The views of a scene show one set of named points, each view turned or mirrored, and shifted as a whole, with a little noise and some points left out.
In the rows, 128 means zero.

Scene 1
View 1
J_611: 69; 103; 121; 135; 117; 115; 115; 90; 121; 109; 95; 157; 126; 144; 152; 132; 181; 153; 85; 150; 174; 110; 120; 174; 93; 116; 110; 74; 129; 64; 120; 123; 133; 135; 109; 107; 130; 169; 129; 189; 89; 177; 104; 125
J_758: 159; 122; 110; 121; 112; 153; 120; 161; 142; 139; 124; 125; 111; 120; 119; 109; 154; 133; 128; 115; 98; 140; 167; 155; 102; 156; 120; 107; 143; 155; 124; 142; 110; 127; 129; 156; 136; 123; 125; 145; 127; 123; 63; 138
J_926: 94; 93; 101; 142; 136; 128; 120; 108; 124; 135; 114; 155; 115; 148; 146; 132; 170; 161; 124; 138; 168; 117; 162; 167; 109; 136; 114; 85; 110; 92; 120; 126; 130; 135; 101; 146; 125; 150; 118; 180; 111; 140; 115; 130
J_169: 178; 125; 107; 116; 110; 162; 125; 171; 144; 147; 135; 121; 112; 112; 113; 101; 150; 126; 135; 110; 79; 143; 177; 149; 104; 163; 126; 114; 148; 172; 119; 147; 102; 126; 128; 170; 138; 113; 125; 136; 141; 109; 61; 141
J_375: 132; 112; 104; 123; 115; 143; 128; 127; 130; 138; 125; 145; 124; 124; 132; 109; 164; 135; 115; 133; 117; 121; 161; 157; 106; 142; 131; 100; 137; 120; 110; 140; 113; 132; 109; 154; 130; 141; 125; 156; 131; 130; 95; 133
J_604: 128; 128; 134; 120; 104; 143; 131; 134; 132; 115; 123; 120; 135; 117; 130; 112; 173; 137; 109; 125; 110; 127; 138; 157; 80; 134; 116; 84; 150; 123; 114; 134; 107; 122; 120; 140; 142; 133; 137; 162; 119; 146; 75; 136
J_113: 124; 115; 122; 134; 126; 145; 124; 142; 134; 127; 124; 121; 119; 133; 131; 127; 168; 153; 135; 117; 131; 133; 161; 159; 89; 146; 105; 83; 127; 130; 126; 129; 116; 124; 117; 152; 138; 125; 126; 169; 116; 133; 82; 138
J_633: 127; 113; 103; 116; 105; 139; 133; 110; 123; 135; 123; 155; 135; 118; 136; 100; 168; 127; 95; 145; 115; 111; 148; 158; 108; 131; 145; 103; 145; 103; 99; 143; 110; 135; 103; 147; 127; 154; 128; 155; 134; 139; 104; 131
J_181: 123; 117; 114; 116; 102; 139; 132; 114; 125; 126; 121; 146; 137; 117; 135; 104; 170; 129; 95; 142; 115; 114; 141; 158; 98; 130; 136; 96; 147; 104; 102; 139; 110; 132; 107; 142; 132; 150; 132; 159; 129; 144; 97; 131
J_18: 150; 121; 113; 121; 112; 152; 130; 146; 135; 137; 131; 128; 124; 118; 124; 106; 161; 134; 125; 121; 101; 130; 164; 153; 99; 148; 127; 101; 142; 142; 114; 141; 107; 127; 118; 161; 136; 126; 127; 150; 135; 122; 80; 139
J_481: 142; 120; 118; 123; 118; 153; 138; 140; 131; 135; 141; 123; 133; 117; 127; 110; 169; 140; 133; 121; 106; 128; 166; 152; 93; 146; 124; 92; 136; 136; 109; 137; 105; 124; 108; 170; 136; 123; 129; 156; 139; 119; 92; 138
J_827: 113; 104; 102; 128; 119; 135; 127; 110; 124; 136; 121; 155; 127; 131; 140; 115; 169; 143; 110; 141; 137; 114; 157; 162; 109; 134; 129; 94; 127; 99; 108; 136; 119; 134; 101; 149; 126; 151; 123; 166; 126; 137; 110; 130
J_175: 148; 108; 91; 126; 119; 146; 114; 148; 139; 149; 117; 146; 104; 131; 126; 112; 151; 135; 125; 124; 115; 134; 174; 159; 118; 156; 126; 112; 133; 140; 125; 142; 118; 135; 121; 154; 128; 135; 117; 147; 126; 122; 78; 134
J_665: 104; 115; 123; 124; 107; 130; 126; 110; 126; 116; 112; 142; 133; 126; 140; 116; 175; 140; 94; 140; 136; 116; 132; 163; 91; 125; 121; 84; 142; 94; 112; 132; 118; 131; 111; 127; 133; 153; 133; 171; 111; 158; 93; 130
J_745: 128; 123; 120; 115; 98; 139; 129; 123; 130; 122; 117; 139; 133; 116; 132; 104; 168; 127; 93; 136; 109; 119; 136; 158; 95; 131; 131; 96; 153; 113; 108; 139; 110; 129; 116; 135; 135; 146; 134; 156; 123; 149; 82; 132
J_170: 118; 112; 113; 129; 117; 137; 122; 127; 131; 128; 116; 139; 120; 131; 134; 120; 167; 144; 114; 130; 133; 125; 151; 162; 98; 139; 116; 90; 133; 113; 120; 133; 119; 130; 116; 140; 132; 142; 126; 165; 114; 143; 88; 132
J_302: 143; 125; 118; 113; 103; 151; 145; 125; 126; 131; 141; 132; 147; 106; 130; 96; 172; 125; 110; 134; 93; 116; 154; 149; 94; 136; 141; 96; 151; 123; 95; 141; 99; 126; 102; 164; 135; 135; 134; 152; 147; 126; 98; 136
J_483: 107; 125; 149; 133; 117; 138; 126; 136; 133; 103; 119; 105; 131; 129; 134; 132; 181; 156; 122; 116; 136; 133; 134; 162; 67; 133; 91; 65; 139; 119; 126; 123; 115; 117; 123; 133; 147; 127; 138; 179; 101; 155; 72; 138
J_763: 110; 112; 110; 117; 106; 135; 139; 96; 118; 126; 126; 155; 146; 119; 142; 103; 177; 133; 93; 151; 126; 103; 141; 157; 100; 123; 142; 92; 141; 87; 93; 137; 111; 133; 94; 146; 128; 157; 131; 165; 133; 144; 117; 129
J_366: 162; 127; 113; 112; 105; 157; 138; 148; 135; 138; 140; 125; 133; 106; 121; 97; 161; 125; 122; 122; 83; 129; 164; 148; 98; 149; 136; 105; 152; 148; 105; 145; 99; 125; 114; 168; 137; 124; 130; 142; 146; 117; 79; 139
J_246: 124; 122; 123; 118; 108; 144; 144; 115; 123; 123; 136; 132; 148; 113; 135; 105; 178; 135; 109; 136; 112; 114; 146; 153; 88; 130; 132; 86; 144; 108; 97; 136; 105; 126; 100; 155; 136; 139; 135; 163; 137; 136; 103; 135
View 2
J_611: 110; 87; 199; 114; 110; 118; 121; 110; 139; 166; 119; 167; 77; 99; 134; 121; 143; 71; 106; 136; 146; 135; 119; 113; 192; 87; 138; 123; 161; 142; 106; 171; 121; 113; 146; 128; 128; 103; 168; 172; 116; 96; 147; 122
J_665: 127; 111; 170; 115; 113; 142; 136; 122; 148; 162; 132; 150; 91; 114; 124; 122; 130; 93; 120; 133; 130; 127; 109; 135; 167; 107; 129; 123; 149; 140; 105; 157; 119; 115; 139; 132; 132; 102; 138; 156; 108; 124; 119; 120
J_302: 136; 133; 137; 126; 114; 166; 157; 135; 154; 159; 145; 128; 121; 139; 104; 127; 117; 122; 130; 122; 117; 128; 98; 153; 141; 132; 119; 123; 136; 132; 98; 149; 124; 118; 130; 128; 130; 88; 91; 126; 106; 151; 84; 117
J_366: 154; 154; 116; 110; 116; 166; 166; 126; 162; 153; 144; 123; 127; 145; 119; 119; 120; 131; 135; 127; 113; 115; 92; 162; 127; 135; 121; 125; 132; 129; 104; 141; 116; 119; 125; 123; 145; 105; 84; 113; 97; 163; 78; 112
J_483: 150; 140; 145; 105; 150; 134; 143; 123; 161; 169; 131; 143; 76; 108; 118; 108; 151; 99; 126; 134; 136; 96; 101; 163; 174; 109; 135; 124; 149; 144; 122; 149; 130; 88; 137; 143; 125; 126; 148; 153; 76; 126; 123; 111
J_169: 173; 176; 96; 89; 118; 161; 176; 110; 170; 149; 139; 118; 134; 149; 139; 108; 125; 139; 137; 135; 116; 101; 89; 168; 116; 134; 128; 128; 131; 125; 113; 135; 105; 121; 121; 113; 163; 126; 82; 100; 89; 172; 78; 109
J_758: 166; 162; 114; 88; 118; 150; 166; 107; 166; 153; 134; 128; 122; 139; 143; 108; 131; 126; 131; 138; 120; 103; 95; 159; 131; 124; 131; 127; 137; 129; 114; 141; 107; 119; 126; 116; 160; 128; 102; 114; 91; 158; 92; 111
J_481: 143; 150; 119; 112; 127; 147; 165; 121; 159; 160; 134; 129; 125; 139; 112; 118; 134; 125; 127; 127; 128; 116; 94; 160; 145; 129; 131; 124; 141; 127; 109; 152; 127; 106; 126; 117; 135; 106; 97; 113; 97; 147; 94; 110
J_633: 122; 112; 160; 123; 94; 156; 147; 123; 145; 154; 136; 140; 121; 135; 122; 129; 115; 108; 121; 126; 122; 142; 107; 129; 146; 119; 122; 124; 142; 129; 92; 158; 114; 132; 133; 119; 138; 85; 103; 133; 124; 137; 98; 121
J_181: 128; 115; 160; 119; 104; 155; 145; 125; 148; 157; 138; 141; 108; 128; 120; 125; 120; 104; 123; 129; 122; 133; 106; 135; 152; 117; 122; 124; 143; 133; 98; 155; 116; 124; 135; 127; 135; 93; 114; 141; 114; 136; 101; 120
J_375: 135; 132; 138; 110; 108; 143; 156; 113; 152; 155; 129; 138; 125; 135; 128; 120; 129; 114; 121; 132; 128; 128; 101; 139; 148; 118; 132; 124; 145; 127; 102; 156; 116; 120; 129; 112; 144; 103; 106; 122; 112; 138; 103; 116
J_246: 127; 123; 148; 129; 120; 155; 150; 134; 151; 163; 139; 136; 110; 130; 101; 127; 126; 112; 125; 122; 126; 130; 101; 148; 156; 124; 123; 123; 143; 134; 100; 156; 130; 111; 133; 131; 122; 89; 107; 135; 107; 136; 98; 117
J_763: 111; 102; 170; 132; 102; 151; 141; 129; 142; 161; 134; 146; 111; 128; 109; 133; 121; 101; 117; 123; 128; 147; 109; 127; 161; 115; 123; 122; 147; 132; 92; 164; 125; 123; 135; 123; 125; 78; 113; 142; 124; 126; 106; 121
J_827: 118; 116; 153; 117; 106; 132; 149; 111; 145; 160; 123; 146; 122; 128; 124; 125; 134; 105; 112; 129; 138; 138; 107; 127; 162; 111; 136; 123; 152; 127; 101; 167; 120; 118; 133; 109; 136; 95; 117; 129; 120; 122; 116; 117
J_926: 113; 115; 155; 111; 115; 105; 149; 97; 144; 164; 107; 155; 121; 122; 131; 119; 153; 96; 101; 133; 154; 135; 109; 122; 180; 99; 150; 124; 164; 125; 109; 177; 126; 107; 134; 99; 134; 108; 136; 128; 118; 104; 138; 114
J_745: 140; 122; 159; 113; 107; 160; 142; 126; 152; 156; 141; 139; 98; 124; 127; 121; 119; 105; 128; 132; 118; 123; 105; 143; 148; 116; 120; 124; 139; 138; 102; 147; 112; 124; 136; 134; 140; 101; 119; 147; 106; 142; 99; 120
J_175: 150; 149; 123; 90; 103; 137; 164; 96; 159; 150; 123; 136; 134; 141; 152; 111; 134; 119; 121; 139; 129; 117; 100; 140; 136; 115; 138; 127; 143; 123; 108; 152; 103; 126; 126; 100; 165; 123; 104; 109; 108; 147; 102; 112
J_604: 149; 137; 145; 109; 128; 155; 147; 129; 159; 161; 141; 136; 91; 122; 120; 115; 130; 109; 131; 132; 122; 109; 101; 158; 153; 120; 124; 125; 139; 141; 111; 144; 121; 108; 134; 140; 135; 111; 123; 145; 90; 143; 101; 115
View 3
J_246: 149; 120; 116; 126; 97; 123; 94; 140; 126; 135; 146; 147; 111; 123; 139; 162; 142; 173; 132; 121; 139; 155; 148; 127; 116; 119; 111; 114; 133; 125; 116; 137; 120; 153; 113; 130; 142; 102; 110; 131; 132; 78; 139; 122
J_113: 160; 131; 102; 126; 108; 148; 117; 169; 155; 121; 142; 114; 108; 112; 119; 141; 138; 174; 140; 111; 154; 149; 154; 113; 99; 125; 96; 113; 129; 97; 121; 122; 124; 152; 112; 113; 137; 73; 110; 156; 145; 98; 147; 136
J_375: 147; 123; 112; 130; 96; 121; 101; 146; 134; 120; 133; 124; 122; 111; 140; 139; 140; 161; 139; 101; 153; 166; 140; 120; 115; 122; 107; 118; 134; 115; 131; 126; 132; 141; 118; 119; 142; 88; 105; 143; 130; 89; 146; 122
J_483: 164; 132; 101; 120; 114; 181; 130; 176; 146; 136; 145; 132; 97; 122; 124; 164; 133; 178; 128; 132; 138; 127; 175; 118; 81; 124; 101; 121; 124; 113; 105; 125; 110; 162; 107; 124; 129; 76; 120; 162; 144; 93; 150; 148
J_169: 152; 117; 121; 119; 121; 104; 80; 149; 157; 135; 156; 102; 135; 81; 127; 87; 139; 200; 136; 106; 148; 180; 143; 118; 107; 103; 115; 121; 160; 71; 138; 121; 181; 158; 112; 113; 128; 76; 117; 161; 154; 104; 162; 110
J_175: 148; 124; 109; 131; 101; 121; 103; 154; 147; 113; 127; 99; 134; 95; 137; 111; 138; 161; 142; 88; 161; 176; 136; 113; 110; 120; 104; 123; 141; 98; 144; 115; 151; 137; 119; 108; 137; 72; 106; 160; 133; 101; 157; 121
J_926: 152; 138; 92; 140; 82; 150; 133; 168; 140; 97; 114; 117; 105; 131; 129; 169; 141; 133; 152; 89; 171; 151; 140; 112; 113; 142; 83; 107; 109; 128; 128; 123; 88; 126; 123; 110; 153; 79; 92; 141; 122; 91; 134; 141
J_366: 149; 115; 124; 120; 112; 102; 77; 138; 141; 140; 156; 125; 127; 98; 136; 116; 141; 194; 133; 115; 141; 173; 143; 124; 115; 107; 118; 118; 153; 94; 129; 131; 163; 159; 111; 122; 133; 92; 116; 145; 145; 89; 152; 110
J_18: 151; 121; 116; 123; 109; 118; 92; 149; 145; 131; 147; 117; 124; 100; 132; 121; 140; 184; 136; 110; 147; 168; 144; 119; 109; 113; 110; 119; 145; 95; 130; 125; 151; 152; 113; 117; 135; 83; 113; 150; 143; 94; 152; 118
J_481: 153; 122; 113; 123; 109; 115; 91; 150; 149; 130; 153; 123; 115; 109; 123; 132; 144; 187; 140; 114; 148; 164; 146; 120; 114; 116; 105; 109; 140; 93; 123; 133; 138; 155; 111; 118; 139; 88; 109; 139; 146; 90; 144; 119
J_604: 154; 123; 115; 120; 110; 149; 108; 153; 132; 140; 145; 137; 113; 112; 140; 149; 134; 179; 125; 125; 134; 146; 162; 123; 96; 115; 114; 127; 137; 118; 116; 127; 133; 159; 110; 129; 129; 88; 121; 155; 137; 88; 154; 132
J_611: 150; 136; 94; 139; 77; 190; 151; 166; 111; 110; 100; 145; 104; 143; 156; 201; 131; 117; 132; 104; 151; 128; 158; 119; 95; 142; 99; 131; 103; 171; 117; 121; 73; 127; 122; 128; 143; 85; 105; 152; 104; 81; 143; 154
J_827: 146; 128; 106; 135; 85; 129; 111; 149; 128; 113; 122; 129; 116; 124; 141; 160; 141; 145; 143; 95; 158; 160; 138; 119; 119; 130; 100; 114; 122; 131; 129; 127; 109; 134; 121; 119; 149; 91; 99; 137; 121; 85; 139; 129
J_763: 142; 121; 114; 134; 82; 121; 99; 132; 112; 125; 129; 153; 114; 131; 151; 174; 142; 150; 135; 107; 145; 159; 139; 129; 125; 126; 111; 115; 125; 148; 122; 136; 108; 139; 119; 131; 148; 106; 103; 123; 116; 73; 136; 122
J_170: 152; 128; 105; 130; 97; 148; 119; 160; 136; 119; 127; 123; 114; 116; 137; 150; 136; 156; 136; 105; 152; 152; 150; 117; 102; 127; 102; 123; 127; 121; 126; 121; 120; 142; 117; 119; 139; 80; 109; 153; 130; 92; 148; 134
View 4
J_745: 137; 125; 129; 151; 125; 120; 110; 145; 97; 127; 134; 112; 152; 149; 112; 103; 134; 133; 139; 136; 126; 152; 136; 108; 122; 168; 115; 114; 137; 132; 112; 110; 120; 125; 124; 156; 107; 115; 131; 107; 126; 106; 127; 105
J_375: 122; 106; 124; 156; 115; 114; 119; 143; 107; 116; 123; 129; 155; 145; 123; 104; 147; 138; 151; 145; 116; 143; 132; 106; 132; 154; 123; 103; 142; 122; 113; 126; 139; 126; 134; 154; 116; 110; 137; 116; 136; 129; 119; 105
J_604: 141; 146; 120; 152; 128; 124; 110; 140; 106; 122; 126; 108; 137; 152; 118; 107; 122; 123; 141; 123; 115; 153; 137; 116; 123; 165; 113; 115; 128; 130; 106; 110; 130; 139; 128; 150; 120; 119; 124; 112; 135; 116; 125; 117
J_665: 163; 120; 126; 141; 118; 104; 90; 137; 104; 116; 142; 112; 161; 150; 109; 112; 122; 134; 141; 131; 128; 148; 125; 100; 127; 172; 122; 108; 142; 143; 127; 107; 116; 118; 129; 143; 119; 122; 138; 117; 123; 119; 146; 115
J_18: 107; 127; 118; 166; 123; 129; 129; 145; 108; 120; 110; 124; 138; 148; 130; 102; 145; 128; 151; 140; 107; 146; 141; 120; 128; 149; 115; 109; 132; 113; 98; 126; 152; 141; 133; 159; 117; 107; 124; 112; 144; 127; 103; 104
J_113: 141; 133; 107; 157; 118; 113; 104; 135; 121; 102; 111; 120; 140; 153; 132; 117; 124; 122; 159; 133; 103; 144; 131; 117; 130; 152; 122; 108; 134; 122; 112; 123; 156; 140; 141; 138; 136; 115; 125; 130; 147; 148; 122; 117
J_758: 105; 132; 108; 174; 127; 135; 124; 148; 109; 119; 103; 122; 138; 154; 138; 109; 141; 122; 158; 153; 107; 150; 150; 128; 126; 149; 112; 118; 132; 104; 99; 122; 166; 144; 137; 152; 112; 104; 111; 116; 149; 129; 98; 91
J_763: 140; 97; 144; 138; 111; 103; 113; 139; 99; 122; 146; 123; 166; 138; 102; 97; 146; 149; 134; 127; 125; 141; 117; 89; 131; 166; 127; 96; 146; 144; 121; 121; 104; 113; 125; 160; 114; 119; 157; 108; 120; 115; 139; 120
J_483: 172; 160; 107; 146; 126; 113; 85; 130; 119; 106; 123; 101; 131; 158; 122; 121; 100; 112; 149; 112; 109; 152; 129; 117; 124; 166; 117; 116; 126; 137; 113; 107; 139; 143; 134; 131; 140; 128; 121; 128; 139; 136; 139; 131
J_169: 80; 134; 110; 182; 130; 147; 145; 152; 108; 125; 93; 127; 126; 151; 142; 100; 153; 123; 158; 152; 100; 149; 156; 135; 125; 141; 109; 116; 127; 94; 86; 129; 173; 152; 135; 163; 110; 99; 109; 109; 154; 126; 82; 90
J_926: 162; 90; 117; 143; 100; 84; 85; 129; 123; 91; 131; 132; 174; 146; 122; 121; 132; 140; 160; 146; 117; 132; 112; 92; 140; 157; 139; 94; 155; 137; 140; 126; 140; 111; 146; 129; 137; 117; 150; 140; 135; 159; 146; 115
J_175: 109; 106; 111; 171; 117; 121; 117; 147; 110; 113; 109; 132; 157; 151; 137; 111; 149; 132; 162; 169; 114; 143; 143; 117; 131; 149; 120; 111; 144; 106; 114; 126; 164; 128; 142; 148; 110; 100; 121; 122; 144; 136; 107; 82
J_181: 135; 111; 135; 147; 118; 114; 113; 143; 99; 125; 137; 119; 158; 145; 109; 100; 140; 140; 138; 135; 124; 146; 129; 101; 127; 166; 120; 105; 140; 135; 116; 115; 116; 119; 126; 158; 109; 116; 141; 108; 125; 112; 131; 109
J_302: 108; 120; 137; 154; 122; 126; 140; 145; 100; 128; 126; 123; 139; 140; 115; 89; 152; 139; 136; 121; 109; 146; 131; 108; 127; 155; 116; 101; 130; 127; 96; 128; 124; 136; 123; 172; 115; 112; 143; 100; 133; 113; 111; 120
J_170: 146; 118; 116; 153; 116; 109; 98; 138; 112; 109; 126; 119; 156; 152; 123; 114; 129; 130; 152; 142; 118; 145; 130; 107; 129; 160; 124; 109; 142; 128; 122; 116; 140; 125; 137; 141; 122; 115; 131; 124; 135; 133; 132; 107
J_633: 125; 98; 138; 149; 116; 111; 119; 144; 97; 124; 138; 126; 165; 141; 110; 97; 151; 146; 139; 141; 125; 143; 127; 96; 129; 162; 122; 102; 145; 132; 117; 121; 117; 115; 127; 162; 107; 112; 147; 107; 124; 114; 127; 104
J_246: 130; 120; 136; 145; 119; 114; 123; 139; 104; 120; 132; 120; 144; 140; 111; 95; 141; 138; 137; 115; 111; 145; 123; 102; 128; 160; 121; 100; 133; 137; 106; 123; 117; 131; 124; 163; 123; 119; 147; 107; 129; 120; 125; 129

Which points are out of place in each view (at most two, in the order of its rows)? Write none if all are in place.
view 1 -> none
view 2 -> J_633
view 3 -> J_763
view 4 -> none
